A landscape with many valleys, sampled at points; each row gives a point and its height.
A ball rolls from a point to whichever of its 2 nearest points has the largest drop for the distance, and stops where none of them is lower. Distance is the straight distance between rows; heights are no part of it.
bupud height 3.61: [ -2   7  22  15 -10  -2 -19   8  -1 -29 -28  18   0  14  -4  13  -3 -19
  45  14   3 -36  40   9  19  34  29 -19  -1 -26   2  35  53  12   0]
Vokon height 2.07: [ 42  -4 -33  11  -4 -14 -20  30  15  47  13   3   3  -3  17 -36 -15 -20
 -14   6  19   1 -14 -13 -10 -32   9 -31   1 -10  22  19  27   2  28]
vup height 6.27: [ 25  14 -38  16   0 -17  -6   6  12  20  -3  27   3 -10 -29 -37 -11 -27
  12  -8 -13   2  20 -15   3 -29  -1  29  13  10  25 -13 -14 -12  10]
veme height 5.57: [  9  13   1 -39   8  -2  19  -8  10  -3 -28 -15  15  37 -23  -9  -3  -8
  17  -3 -15  19  -5   4  -6  17 -32 -16   2   3 -23  11 -22   6 -16]
dak height 3.42: [  7  14   1 -57  20   9  16 -16  -7  22  18 -17   0  21 -23  20   2 -22
  -2  10  13  30 -43  14  -6  -7  15  15   0   6 -19  19  -7 -22 -22]
sab height 3.94: [ 22   0  -2   4   3   4   4 -12 -26  -9   3   8 -12 -12   5 -31  -1  -5
  23  28  27  18  15   9 -32 -31  37 -15 -12 -18  19  11 -11   3   5]
kel height 6.79: [ -1  15  -4   6 -18  20 -17  38  15  -4  -5  -7  11   0   0  29   1 -17
  36  -6 -12 -24   6  -3 -31  32  -7  32  33 -11  28 -14  20   0  12]
tuzo height 5.23: [ 16 -10 -10 -23  -7 -39 -12  15   3  22  34  29  -4   7  18 -14  18  11
 -25  17  30 -19  10 -15  44   6   3  10 -22  23 -21 -18  28   3   6]
fazi height 4.21: [  7 -11  29  25  -1  22  -8  39  32  19   8 -32 -21  -9  12  20  -2   5
 -13  -5 -11   6   8   3 -28   3   6 -13  13 -40   1  20  22   7   2]
zipo height 5.26: [ 19   3  -3 -19  10  11 -15  33   9  30  34  27  -7  11   8  15  10 -21
 -12   7  24  -6  -5 -18  -7   9  11  15  13  31   2 -24  -5 -17   0]
buk height 5.44: [ -2  -8   2 -18 -13 -24  17 -14  -1   4  12  10 -22   2  -6 -20  10   8
 -25   3  15  22  10   5   5 -12  11 -25 -13  -4 -17  10 -12  11  -9]
nevog height 5.53: [ 14  11   3  -6   8  12   0   5  -7   7  28  26   1   2  -7  13  14 -20
   1   4   8   3  -7 -17 -12  15  14  39  21  24   5 -22 -10 -26 -15]
Vova height 4.01: [-11  -5  12  53 -16  -1  -9  12  20  -7   3 -28  -3 -55   6  14 -13   9
  -5 -19 -25 -13 -14   4   5  -5 -14  20 -11 -24  30   1  32  12   7]
mer height 4.03: [  2  -5  18 -26 -16 -26   1 -16  10  19  14  -3  25 -32 -20   1  32  10
  -7  -3  17  13 -33  15   2  14  -2  21 -12 -12  13   0  34  -2 -18]
loze height 2.93: [ -6  21   5 -14  -3 -15 -11  -8  29   4   3 -14  22  -4 -23   9  -8 -22
  -9  -8 -17  26 -40  -3   3   1 -19  39 -23   2   2  13  24 -10   2]
baki height 3.46: [ 17   9   2  18   0  28  18 -11 -29  -5   1 -29   1 -11 -14 -27   5  -3
  29 -17  -5  22  12  14 -24  -6  -7   0  14   0  -3 -25 -48   7   1]
gidir height 3.84: [ 16   5 -13 -43  19  19   9   4  10  34  38 -16   2  13  -3   6  16 -22
  -3   7  35  31 -50  11 -13   6  11  17   5   4  -2  25   9 -23  -4]
fel height 2.23: [ 20   6  -1   4  15  29  -3  19  17  27  39   8  -1   2 -23  -3 -11 -36
 -29  -8  -4  42 -16 -15 -19 -31  16  15   3  14  10   1 -11 -30   2]
Noz height 4.53: [ 11  -4  19  42  -6  32   6  36  23  18  13 -36 -16 -40  10   4   0  10
 -29 -26  -2  25  15   4 -26 -17 -11 -14   9 -42  23  12   2  17  -3]
bab height 7.00: [ -2   0   2   4 -38  -4   2  23  15  12 -21 -19   9 -21   8   9   7  25
  17   1   0 -13  -6   5 -22  36 -45   7   9 -29  13 -15  12  35  -1]
tof height 3.11: [-21  -1   6  -9  -9 -43   1 -25  -1 -23 -36 -15  36   8   4  18   2   7
  34  -4 -19  -5 -32  14  11  29 -41   6 -11  -1  -4  15   9  10   4]
Veki height 3.73: [ 14   9 -13  14   1   1  14  -2 -11   5 -18  -2  -1  -1 -27 -34 -11  -4
  32  -7  -8   6  19  16 -14  -8 -11   1  23 -17  16  -8 -35   9   4]
dono height 4.73: [ 11  -2   7  18   3  28  -1  19  -2   9  19 -42 -13 -15  30   0   2  -4
 -11  -3 -14   7 -36   4 -37  -5  -3  -1   9 -10  25 -24  -6   5  16]
zir height 1.12: [  7   0  -9  14  14  -2  -1   5   8  15  21   8  -6 -12 -11  -6 -25 -16
 -21 -18 -14  16  -5 -10  -7 -37   7  20  -4   2  17   8   7 -20   8]
bune height 3.25: [-25  17  -2 -15   2   1  -8   3  24  -5  -7 -26  33   8 -23  40 -19 -16
  -3  -7 -28  11 -24 -11   9  15 -22  50  -3  20 -12 -10  16 -11  -7]
mef height 4.33: [ 22   6  -2 -34   7  -1   4  18  19  40  32 -20   5  10  -9  -5  13 -16
 -16  12  28  30 -30   9  -4   6   3 -17 -15 -14  -9  34  25  -6  -1]
fepu height 3.13: [  7   7  11   8  21  38  21 -11 -43  -7  10 -19  -9  -4  17 -24  11  11
   2  -9  14   9   8  12 -20  -3  -6 -16  14   7 -12 -24 -53   7  -3]
Sav height 6.10: [ 29   5 -31  17  -2 -10 -11  21  17  33   9  41   0 -17  -4 -35   3 -12
 -24 -11   1   0  17 -19   5 -20   0  20  15   8  24 -36 -11 -11   7]
bidi height 3.52: [-18  12  22 -30   7 -22  11 -27 -27 -29 -29   5  15  23  -6   9  20  21
  33   5 -14 -18   1  25  11  22  -2   1  -5  12 -17   5 -20  10 -23]
kive height 3.72: [  1   2  19 -25 -22  -8  -3 -11   6  14   6  -3  26 -17   9  26  22   2
   7  12   3   3 -44   3 -16  32  -8  27  -1  -2  19  -8  35  -4  -5]
Tuk height 5.56: [  8   6 -20  38   8  29 -14   9 -15   8  24  -2  -5 -38  23 -45   8   3
 -18 -19  11  -8  21 -11 -19 -31  14   1   6   6  11 -34 -24  -1  24]
lesem height 6.14: [ -5  -4 -23 -19  18  -8  20 -19 -18   4   6  29  -7   3  -2 -26   5   0
 -45 -20   2  21  18  -1  12 -22 -17   2   4  37  -8 -21 -46 -13 -17]
nim height 3.14: [-41  -1   8   8  19  -8  10 -32  -9 -47 -29 -12   9  12   2  26 -19   9
  -1 -18 -44 -26 -11  11   9   8 -22  20  -5  13   1  11  -5   1   8]
fesat height 4.85: [  4  16 -10 -17  -1 -25 -19  13   9  22  30  13  12   0   3  22  23  -5
  -7  20  34 -25  -5 -15  37  21   2  22 -24  13 -26  -2  46  -4  -4]
molo height 3.34: [-60   9   0  -2  26   1  11 -30  -1 -42 -41 -15  16  24 -13  33 -28  -6
 -20 -20 -30 -14   5  11  36   1 -19  17 -17  21 -35  11  -1  -4   0]
tuf height 4.74: [ 22  -7  -1 -32  -2 -15   2  -1  -1  25  11   0  10  -8 -25 -20  10 -11
  11  25  26  36 -27   5 -11  -5  13  -9 -10  -9   7  26  17  -1 -16]
Reru height 6.68: [ 22  17 -14   9 -20  -1 -25  28  25  18 -15  13   9   7  -6   0   6 -22
  43  12  -6 -33   1  -9 -21  24  -7  26  27  -4  31 -17  16   5   8]
zat height 4.05: [  4  -3 -14  20   9  23   3 -13 -36 -22 -11  -7 -12  14  26 -23   0  18
   8   4   5 -22  18   5 -10 -21  15 -52  -5  -7  -6  -4 -21  20  14]
ber height 2.57: [-28 -13   1  16 -14 -17  11   0  -3  -8  -3  -1  -6 -33   2   0   7  37
 -20 -29 -13  -2  18   9  27   5 -28   7   0 -12  -4 -16 -20  21 -14]
lovus height 4.23: [-10  -8  14  12 -11 -26 -25  -3   1 -24  -1  31  -1  -7  21   3  12  10
   5  13   9 -37  19  -7  27  14  24  14  -5   6   0 -14  44   8  -3]
veni height 4.54: [-14   5 -26  14  22   4  16   5  14  13 -14  16 -22  20  -5  -8 -23   8
 -36 -10  17   4  66 -30  42 -13   7 -37   9   8 -40  17  -6   7  -7]
vel height 5.05: [ 11  -7 -38  14   1 -18  13  -5  12  24 -21  10 -14  20  -2 -42 -17  12
 -18  10  21   2  20 -28  29  -1  -9 -58  -3  -6 -13  23   2  13  17]
febi height 3.75: [-14   5   4 -17   3 -12  16 -30 -29 -26 -29  20   0   9 -12  -9   3  13
  23   0  -8 -19   1  19   1   5  -5   8 -14  12   0 -26 -35  -6 -12]
dar height 3.47: [-19  17 -19 -29  14  -9  -2   3  21  -8 -19 -18  20  44 -23  16 -17 -33
   6   0 -20   1 -21 -16  12  16 -26  26  -4  32 -27  -1  11  -5   7]
mufe height 3.76: [-11 -10  -4  51 -10   3  -6  12   2 -13   0 -39  -2 -39  20   1  -6  30
 -10 -19 -16 -24 -11  -9  -1   4 -20  -2 -15 -18  12 -23  17  25  18]
bal height 5.58: [-17   9  34 -22  -3  -3   2 -30  -3 -30 -25 -25  21  10 -21  23   9   9
  18   2  -7  15   5  37   3  13  -8 -10 -12 -27 -29  34  15  13 -19]
Ver height 6.43: [ 21  21 -24 -18  -8 -13 -13  18  17  22  -3  29  21   9 -37 -15  -7 -37
  20  -7 -10   0  -2 -21  -4  -6   1  35   5  20  13 -19  -4 -26   3]
Giter height 5.73: [  1  -1  -4 -18   7   3  12  17   5   1 -20  -6 -13  34   4  -8   8   0
 -11  -6 -10  12 -16   3 -11  15 -29 -25   1  -4 -28   7 -17  17  12]
setel height 4.82: [-14   2 -31  12  17 -18  11  -2   2  17 -14   5 -16  16   2 -25 -22  19
 -37  -9   1  -9  29 -25  39   9 -20 -41 -10   3 -36  19   5  26   5]
boko height 5.00: [ 17  -1  17 -16  -2   6  10 -10 -10  12   5 -17 -11 -28  -5   2  17  -1
  13  14  17  29 -22  21 -27  -3  25  -6   1 -16  15   5   2   7 -16]
Tefir height 4.38: [ -4   4  -6  22   4  26  -2   1 -20 -31 -18  14 -19  14  15 -18   5  14
   3   6   7 -23  53  -2  13   0  12 -36  13  -9  -3 -23 -25  20   4]
Dodog height 4.20: [ 30   0  -8  18  -9  -8 -16  33  31  24 -13  -5   1  14   4 -22   7   0
  25  12  11 -14  -4 -21  -6   8  15 -31  18  -7  15   2  17  12  31]
bubu height 5.67: [-36  -9  12 -14  28   7  21 -46 -37  -3  10   1   2  -4  30  11   4  24
 -16   8  -2 -22 -41  20   9 -25   1  10 -22  26   2  -8 -24 -11  -1]
leve height 4.96: [  8  -6  -1 -20  -4 -33   0 -24  -2   2  -9  -6  21   9 -12 -13   5 -10
  22  24  22  22 -17   5   8  -2   4 -16 -19  -7 -14  32  25   3  -3]
buve height 3.15: [ 17 -10 -20 -12  21   2   1  -4   9  16  20 -22   8  12   7  -9 -17 -12
 -33  -7 -16  19 -62  -5 -18 -25 -17   7  -1   9  18   7   8 -26  31]
Mutuv height 3.74: [ 11 -12 -33  18   4  -7   1   8  19  10   2 -33   1  18  -5 -22 -33 -17
  -9  -5 -28  22 -48 -15 -21 -23 -23 -14   1  -1  21  31   6  -7  31]
til height 3.30: [ 16   1 -12  -8 -11 -17 -20   6   3   5   1   4  23   3  13   2  10   0
  20   7  -5 -19 -46  -8 -14  34 -18  20   1  -3  18 -14  38   6  20]
Nidi height 3.51: [-37  12  -6 -20  16 -18  13 -18   9 -20 -27   1  17  14 -26   4 -24  -4
 -14 -23 -28  -7  -3   1  25  -7 -34  15 -10  24 -34  -2 -22  -4  -2]
Farer height 4.98: [ -5   4  24  11  -4  32   3  -5 -17 -24  -1 -41  -5 -16  37   6   3   4
  -5   3 -18   2 -23  19 -35   5 -12 -12  -2  -6  10  -7  -9  13   3]
lilet height 3.88: [  6 -17 -21  23  -5  12  -3  34  14  32   4 -23 -10 -20  31 -14  -1  16
 -25  -6   3  -5 -35 -15 -14  -5 -15 -25  -6 -16   3  -2  21  16  34]
bil height 4.95: [ 10   4   6 -18 -18  16   1  18   1  10 -10  22   4   9 -13  11  21   2
   2   3  13   6  30   0   1  37  -8   8  29   9 -15 -24 -24   8 -27]
putu height 2.19: [-41   1 -13  13 -15   1   8  17   6 -22 -32   7  11  20 -36  34 -14 -10
  34 -32 -32 -25  18  -4  33  15 -14  24   5   8  -4 -12   2 -12   1]
fuze height 3.93: [-19   2   2 -27   5 -23  25 -54 -38 -22 -24  14  -1  -1 -11 -25  15   8
  32   7  -1 -10  -1  24   6 -11  25  14 -10  21  -6  -2 -21 -12 -21]
Volo height 4.49: [ -4   6   6 -40 -29 -21   1 -21 -21   8  -2  36   7 -17  -1   2  31  17
  24  13  15  -8   8  15  10  21  14  29  12   9   3 -31  -4  -4 -26]
divo height 5.75: [  4   2 -31 -21  -1 -15   3   7  15  10  11  36 -11  27  -9 -23   3  -3
 -22   6  14   1  28 -17  13  -1   2  -5   2  15 -24 -12  -9   7   6]
sovun height 4.27: [ 14   3  17  -6   5  19   6 -30 -28 -25 -13   1 -13  14 -11 -21   9 -10
  33  32  19  12  20  24 -34 -19  49 -26  -1 -15   1  16  -8 -14 -19]
bizi height 4.50: [ -5 -11  35  19  -5  10  -4  -1  16  -9  10 -41   3  -4  21  44  -7  -4
  -3   3 -19   2 -31  12 -13   5  -1   9  -2 -29  14  20  36   5   3]
Nuru height 5.86: [ 19  -2   6   5  -9 -15 -11   8   2  15  21  40   4 -28  -5 -22  20  -7
 -22 -14   4  16  19 -15   8 -19  13  30  -2  20   9 -29  -3 -18 -19]
ralu height 4.24: [ -8   2  31  13 -16  -5 -14   1  10 -11   1 -27   9 -42   9  28   7   5
   2 -16 -24   2 -14  16 -15   2  -9  21  -8 -29  25   8  19  -3  -1]
Pali height 4.29: [-10   5 -17  16  14  11   2  -1   3  -9 -20  11 -25  23 -15  -9 -27  -7
 -17 -16  -7  -2  48 -13  16 -13   1 -24   7   5 -21  19 -14  -1  -4]
vofaf height 2.86: [ 42  -3 -38  39  -7   1  -9  22  11  42   4   4  -2 -11   5 -56 -18  -5
 -10  13  15   8  16 -13 -24 -40  13 -23  -4  -9  23   4   5   1  21]
fuzim height 4.02: [-19 -25  14  12  -4 -11 -13 -18 -11 -26   1   0  23  -4  32  22   6  13
  15  36  16 -10 -33   2  10  -1  17 -33 -41  -3   1  28  32   5  26]
sir height 3.95: [-23  -2  19  15  -8  -1 -26  -5   4 -38  -9  27  -3  -5  17  31   3  -7
  24   3   0 -44  46  -6  27  27  34   6   2 -17  -2   7  36   5 -10]
nimu height 2.47: [ -9  -2 -11 -19  17 -11  -5 -21  10   9  22  -5  25   8 -22  -3 -20 -17
 -24   2  -6  16 -49  -7   5 -21  -9  32 -11  16   8  14  18 -28  15]
rato height 4.39: [-10 -14  17   5   8  11 -19 -15 -16 -20  21   4  -4   5  38  19 -11  -6
   2  33  11 -21  -5   1  11 -13  42 -17 -26  -6  -1  32  40   1  14]
bag height 4.55: [ -3  12   5 -11  -9 -18 -26   4  13   2   9  27  12  -1  -8  18  14  -8
   1   8   9 -22  17 -18  21  23  13  24 -12  13 -16  -2  29   3  -8]
soz height 2.31: [  0   9  -9   2  -7 -13  -6  10  13  -5 -14   0  -3  -3 -11  10  -8   1
  10 -22 -27 -10 -10  -5   1  17 -28  30   6   7   8 -17  -4  -7  12]
fip height 5.33: [-17   4  34  13  13  17  -2  -5  -7 -31  18  -9   5 -10  22  48 -12   5
  -6  -5 -25   0 -11   3  -3  -6  -2  32   8  17   7 -14 -12 -18 -10]
Tobo height 2.89: [-22 -17   5  24 -12 -20  14 -20 -10  -7 -10  -9  -5 -34   1  -2  -8  28
 -11 -18  -8   3  17  15  15 -11 -20 -28 -14 -25  -5  11  -7  16  -6]
Nuve height 3.69: [-19  10 -32 -15  14 -22  -7 -11   7 -23 -29  14   5  29 -20   0 -21 -13
  -7 -21 -26 -16   0 -19  13   3 -19  15  -6  33 -14   3   0  -9   4]
Sibu height 3.65: [-12  -7  -8   1  15  23  12 -34 -40 -22   0 -15  -8   3  44  -1 -14  26
 -12   8   0 -15   1  14  -4 -29  11 -49 -23   4  -7  11 -13   9  18]
Ruv height 5.30: [ 26   9 -27   9   6  -1  11  10  31  36  -9   7 -17  23 -14 -29 -20 -13
  -7  13  16   6  29 -18  12 -21  20 -41  12 -12  -9  28   0   8  12]
vav height 4.94: [ 14  10 -10 -17  -9  14 -20  38  19  20  12   9  -7  30  17  14  13  -8
   3  13   6 -19 -14 -16 -22  31  -9   5  33  16   4 -26   4  -1  15]
Vad height 5.59: [  0  -7  -7  15  15  18  -3  27  17  18  17   3 -20   7  16  18  -8  -2
 -41 -19  -6   9  -6 -23   0  -4 -11  -3  18  15  -7  -8 -21  -9  11]
muvi height 5.52: [ 21  13 -24  18  11  11  -3  24  44  25 -14  13 -22  23 -17 -28 -25 -29
   8   3   1  11  42 -32  -2  -8  16 -21  27  -7   5   8 -15  -6  11]
tok height 5.85: [-22 -26  12 -32  21   9  15 -47 -38  -6  13  -3  -3  -4  32   8   5  27
  -2  30  21 -10 -29  22  17 -21  21 -30 -22   7  -3   7  -6  -4   5]
selig height 2.56: [-22   2  25 -20   6  -5   7 -17 -17 -22 -14 -24  15  19  15  32  -4  18
  -8   7 -14 -24 -31  11   9  28 -23  -4 -12  -3 -17   5   5  15   9]
Gogod height 5.92: [  9   7 -22  -9   5 -10  11   3 -14   4 -21  -1 -15  16   2 -44  -5  16
 -15  -2   1   6  -6   2  -3  -9 -29 -39   1   3  -6  -9 -24  19  18]
boz height 5.12: [-18   0  31  17  11  33 -10   1   0 -22  19 -15  -9   5  14  35 -13  -8
 -17  -9 -19   9  -1   1 -17  -2  14  -2   6  -8  -2  14  -1 -18  -7]
Navo height 4.09: [ 16  -5 -10  38   6   8  -5   3   8   0   2 -41   0  -2  16  -3 -29  -6
   0   9 -20  16 -35  -3 -32 -20 -11  -5   0 -10  30  21  18  -6  31]
sefu height 4.75: [ 18  -9   4  11  -2 -16 -23  -6   4  -3   8  19  15  15  22   2   3 -16
  17  26  20 -19   0  -7  13   3  38 -18 -18  -9  -9  41  54  -5  14]
Ferad height 6.07: [ 19   1 -40  -4 -13 -19  14  -5  -8  13 -21   0  -1   1  -5 -57  -6  17
 -10  18  18  31  -5   0  -5 -27 -13 -51 -14  -6   6   6 -24  20  11]
pak height 2.88: [-27   0  11 -16  -4 -12   2 -15  -4 -23 -16 -19  26  12   8  35  -9   1
   9 -15 -30 -27 -25   1   4  34 -37  24  -1  16 -10  -9   5  -1  11]
vab height 4.77: [  5  -4   7  59   1  37  -2  27  11  -1   3 -33 -19 -20  -6  -1 -22  -1
  -7 -30 -10  17  39  -2 -19  -7  -7 -11  25 -30  11   3 -20  10   0]
Zofi height 3.86: [  9  -3   7  28  -2   5 -14  25  27  18  -4 -16 -12   6  10  10  -7  -2
   6   8   1  -5   8 -10  -5   0   7 -24   2 -23   1  23  26  19  11]
pag height 2.65: [ -6  -9  16 -13  15  29  35 -25 -43  -5  -7 -22 -18  20  15 -11  17  23
  16   8   1   5 -16  19 -21  -5  -9 -33  -3  13 -17   1 -39   0 -10]
zogoz height 4.10: [  0  -7  12 -42  -7 -31  14 -56 -23 -19 -15   6   8  -9 -34  -7  14  -1
  33  24   6  14  -2  23  11   1  36  10 -15   4   4  10  -5  -9 -31]
Kupat height 5.22: [  4 -15  22 -16   2  12  15  -9 -15   8  15   4  -9 -10   3  -2  13   9
 -16   3  26  34  -5  20 -10 -11  15 -23  -5 -12  -9   1 -20   0 -30]
gos height 3.37: [ -6  -8   9  20  -7   5  -7  23  12   8  14 -11 -12 -22  20   5   8  22
 -24 -10  -7 -11 -15 -10   0  12  -9  -4  -6  -5   4  -4  13  18  12]
Nesop height 5.18: [  2   1  40   5  -8  28  10  -2 -15 -22 -11 -29 -10 -14  14  10  10   9
   9   0  -2   2  12  35 -28   8   3 -18  -1 -26  -8  -1 -23   9 -19]
Vada height 3.63: [  0 -14  -9  15   9  -8  -9 -11 -17 -18 -11 -14   8   2  30  -7  -7   3
  -1  16   0   1 -29   2 -13  -7  -1 -38 -27   2   4  16  18   6  20]
dur height 6.06: [ 16 -15 -10  -7  -2  -6  -5  -8 -28   4  31  24 -12 -27  13  -8  30   9
   0   9  37   1  11  -6   9 -13  45  32   9  28  20 -32 -11 -20 -17]
mup height 5.13: [ -7  -1  20  40   4  21   1   5 -16 -26  18   9   0 -28  -2   1  -5   7
   6 -20   8   3  48   6  -1 -10  10  17  14   1   6 -14 -32 -11 -23]
rif height 2.79: [ 17   7  -2  12  -6  -2 -14  17   8  10   6   6  10 -14   3  -5  -2 -10
   4  -7 -11  -1 -30  -2 -21  10 -11  26   4  -5  31 -27   2   4   3]
nasi height 5.51: [-30 -10  25   3  33  14  10 -36 -22 -23  17  -8  -4  -4  26  43 -13  14
 -25   4 -12  -4 -29  16   3 -21  -2  22 -11  12  -4   7  -9 -20   4]
gituk height 2.87: [ -9   1  -4  14  -4  13  -6  22  16   2 -37  20   2  28 -26  31   7  -5
  26   3  10 -39  62 -16  43  42  14  -3  17   0 -24  12  31  15 -15]
rom height 3.23: [-13 -23   9   2   0  -4   6 -21 -23 -24 -10  -9   0 -23  18  -3 -11  25
  -9   8   0  -5 -10  12   3 -24   3 -40 -31 -12  -4  12  -3  20   0]
sol height 6.09: [  2  -4 -18  -9  27  12  20  -9 -13   8  27  17  -6   4   4 -11 -11   4
 -44 -17 -10  20 -12   2  -6 -32 -17 -15   9   9 -12  -7 -36 -16  -6]
pes height 1.87: [-17  -1 -16  27 -12  -2  -5  19  16   2 -20  10  -7 -10 -36  20 -14  -3
  14 -32 -17 -18  22 -10  22  13 -15  27  11  -2   4 -15  -3  -3  -7]
Zimi height 3.31: [-23  -4   8 -15 -18 -32  10  -9 -11 -28 -43  -4  23  11 -17   9   9  15
  30  -7 -16 -30   2  20  25  32 -34  -5 -12   2 -16  15  -7  15  -4]
todis height 5.66: [  5  -2   9  -1 -10 -12   1  -5   3  -2   4  19  -4 -19 -10 -13   9   0
 -14  -4   4  14  31   2  12 -12   7  12  -3  -6   1  -6   4   0 -15]
Pir height 5.04: [ 16  10 -10   3   2 -16  -7   4  17   0   2   7   9  33  -2 -10   2 -17
  16  19  27   5   2 -11  20  11  10 -26 -23  -2 -24  33  34   7   7]
Kef height 2.11: [-20   0  36 -30  19  16  28 -30 -24 -13 -12 -19   4  17  12  19  20  14
  -4   6 -14  -5 -28  15  -1   7 -10  -5 -12  11 -16   8 -23  -2 -16]
subu height 4.34: [ 15  -9  -9  33   6   5  -9  33  18  19  24 -21  -7 -11  27  -5  -9 -10
 -17   4 -20  -2 -35 -17 -28 -10  -2 -15   1  -8  27  -2  26  -1  27]
lusuv height 5.34: [-23  -8  45  15  -7  24  11  -2 -10 -37  -5 -30 -10 -15   6  32  -9  16
  11 -19 -20   2  19  34  -8  17 -19 -12   4 -30  -6  22 -16  12 -23]
Kelo height 4.28: [ -2  -9  20 -22 -30 -37   8 -13  -5  10   3  12  16 -33 -17  -3  32  17
  15   9  18  13   6  21   8  11  16  23 -10  -8   7  -2  19   9 -24]
reda height 4.81: [-13  -7  33  -7  13  18  -5 -13   9  -9  31 -25  -5  -1  20  44 -15  -1
 -24   8  -1   6 -18  17  -7 -16  21   3 -18 -18  -8  31  30 -10   8]
Vevat height 5.72: [ -6   5  10  -5  11  14  -5 -23 -12  -9  33  21  -8  -5   3   9   7  -6
  -1  -1  -1  -3  -9  -3 -10 -20  21  27  -2  24  16 -26 -13 -32  -5]
kefa height 2.48: [-25   5 -20   2 -21  -7   7  15  13  -7 -43  20   4  25 -41  19   0  -5
  42 -15  -2 -32  48  -7  41  30  -7   8   8   5 -14   0   7  -6   0]
Kir height 5.91: [ -6  -6   4  -5  11  10 -10 -15 -29  -4  32  28 -10 -12  16  15  14   4
   0  26  28 -11  -6   8   7  -9  54  21  -1  21  19 -15   0 -24 -10]
mol height 3.45: [ 28 -10 -25  22 -18 -11  -3 -11 -12  23   8   9  -4 -18   7 -43 -10  -4
   2  23  26  11  16 -10 -12 -43  31 -21 -25  -9  17   3  12   6  15]
videz height 4.70: [  6  -4  19 -10 -26 -13   0   5 -23 -12  -1  33 -10  -5  -3  -1  30  11
  16   8  25 -10  40   7  11  28  10  19  18  17   1 -35 -23   6 -21]
milu height 5.32: [  9  -3   3  39  -9  11 -13  -4 -16  -8  24   9 -12 -46   6 -25   4   3
 -12  -8   8   2  47  -6 -11 -26  31   8   3 -10  14 -25 -19  -5 -10]
movoz height 4.56: [ 37   0 -13 -14   0  -3 -16  34  18  42   7  12   0  20   3 -13  15  -2
   9  20  19  -3 -19  -8 -27  19  -1 -13  20  -9  11  -6   5   7  21]
pori height 5.50: [ 10   1 -17   5  -6 -38  -7  11  16  18  10  20  -5   7   4 -15  -2   7
 -11   4  16 -15  14 -24  37  -3  11  -9  -9   8  -9  -1  17  13  12]
Sas height 1.93: [-14  -1 -26   8   7 -23 -11  -7  19  -1   3   1  15 -11 -20 -12 -34 -12
 -21 -18 -27   2 -25  -7   8 -32 -12  27  -6  18   3  12  10 -24  16]
suso height 4.93: [ -9  -7  29  10 -12  -5  -3 -15 -26 -38  12  27 -12 -19   3   8  18  18
  12  -2   6 -11  41   5   1  -2  28  22   3  14   6 -26 -23  -8 -23]
mazit height 5.19: [ 23   7   3 -30   0  30   2  26   8  27   0  18  -1  38  -9   5  16 -11
  15  15  26  21   8 -14 -15  24  -7  -4  36  15  -2  -7 -27  -4 -13]
seku height 2.90: [ -4  -8  10  15 -12  -4   1  22  12   7  -4 -12  -2 -43  10   6  14  37
 -21 -36 -13 -14  -1  -1  11  24 -40  15   5 -13   3 -26  -5  29  -8]
Suve height 5.84: [ -1 -13 -14   1  18  17   8  23   3  22  42  21 -10  -8   7  -6   7   3
 -57 -30   6  28  -3 -15   8 -17 -14   2  10  26  -9 -13 -34 -20   0]
voso height 4.31: [ 11 -10  12 -17 -20 -11  10 -52 -31 -13 -17   7  -9  -1 -26 -20  12   1
  33  34  26  22  26  17   5 -28  39 -16 -11  -8   9  20  -1  -1 -17]
guri height 3.27: [  0  11   4  -1 -14   3 -17  18   9 -15 -13  11   4  26  -9   5   7 -15
  25  21  17 -25  45 -13  31  23  27 -17   2  -7 -24  23  38  26 -11]
lik height 5.41: [ 21  18   1 -31   5  13   9   5   2   6 -12  -5  -5  36 -31  -4   0 -17
  16   4  -1  30  -3   4 -21   6 -10  -7  18   4 -13  -4 -29 -15 -12]
Duga height 6.56: [  8  14 -18 -14 -24 -15  -8  15  17   8 -21  24  18  13 -36   3  -5 -24
  52  -2 -16 -17  17  -5   5  17 -10  31  14  -2  15  -6   6  -7   0]
Renu height 5.45: [-28   4  37 -15  -5  17   8 -18  -7 -46 -17 -16  10   0  -6  45   0  -5
  27  -2 -12   2  24  36  -3  17   0  -7   6 -26 -12  22 -10  -5 -17]
latov height 2.98: [  1   8   4 -25  16  16   5  -4   8  16  20 -11   5  -1 -28   7  -2 -19
 -10  -5  -8  46 -27   1 -12 -23  11  38  10   6   2   8 -15 -25 -16]
nive height 6.90: [ -5   4  13  13 -19  20  -8  42  20   4  -5 -17  -5 -20  11  25   8   9
   6 -11 -11 -16   5  -9 -16  43 -32  15  31 -20  17 -24   8  19  -4]
Faman height 5.97: [ -3  -7 -17 -31   4 -17  12   2  -6  11  14  41 -19   3   1 -25  14  11
 -30  -8  18  14  20 -13  34  -3  -3   6   0  24 -23 -30 -30  -6  -4]
fovot height 5.27: [  9  -8  -7  -2   6  19  -9  47  27  21  16 -14 -13  13  13  14  -3  -5
 -26  -6 -12   1 -22 -18 -29  16 -15  14  23   0   4 -16   2  -2  16]
tosa height 3.99: [  3  15 -11   7   2   6   4  -1   3 -19 -21  14 -11  19 -16 -17  -7   0
  20 -17 -11   6  45   1  -2 -15  -8 -15  17  -1  -3  -5 -43  -4  -9]

Two balls start at each pair of points below. Name the first point that both come to, or write none.
voso, Ferad -> Kef
divo, setel -> none
bil, mup -> videz

Where does a ball stop that starts at each point below?
nive -> zir
vel -> Kef
Renu -> gos
Tuk -> pes
lesem -> pes
leve -> zir
boko -> zir
Gogod -> pes
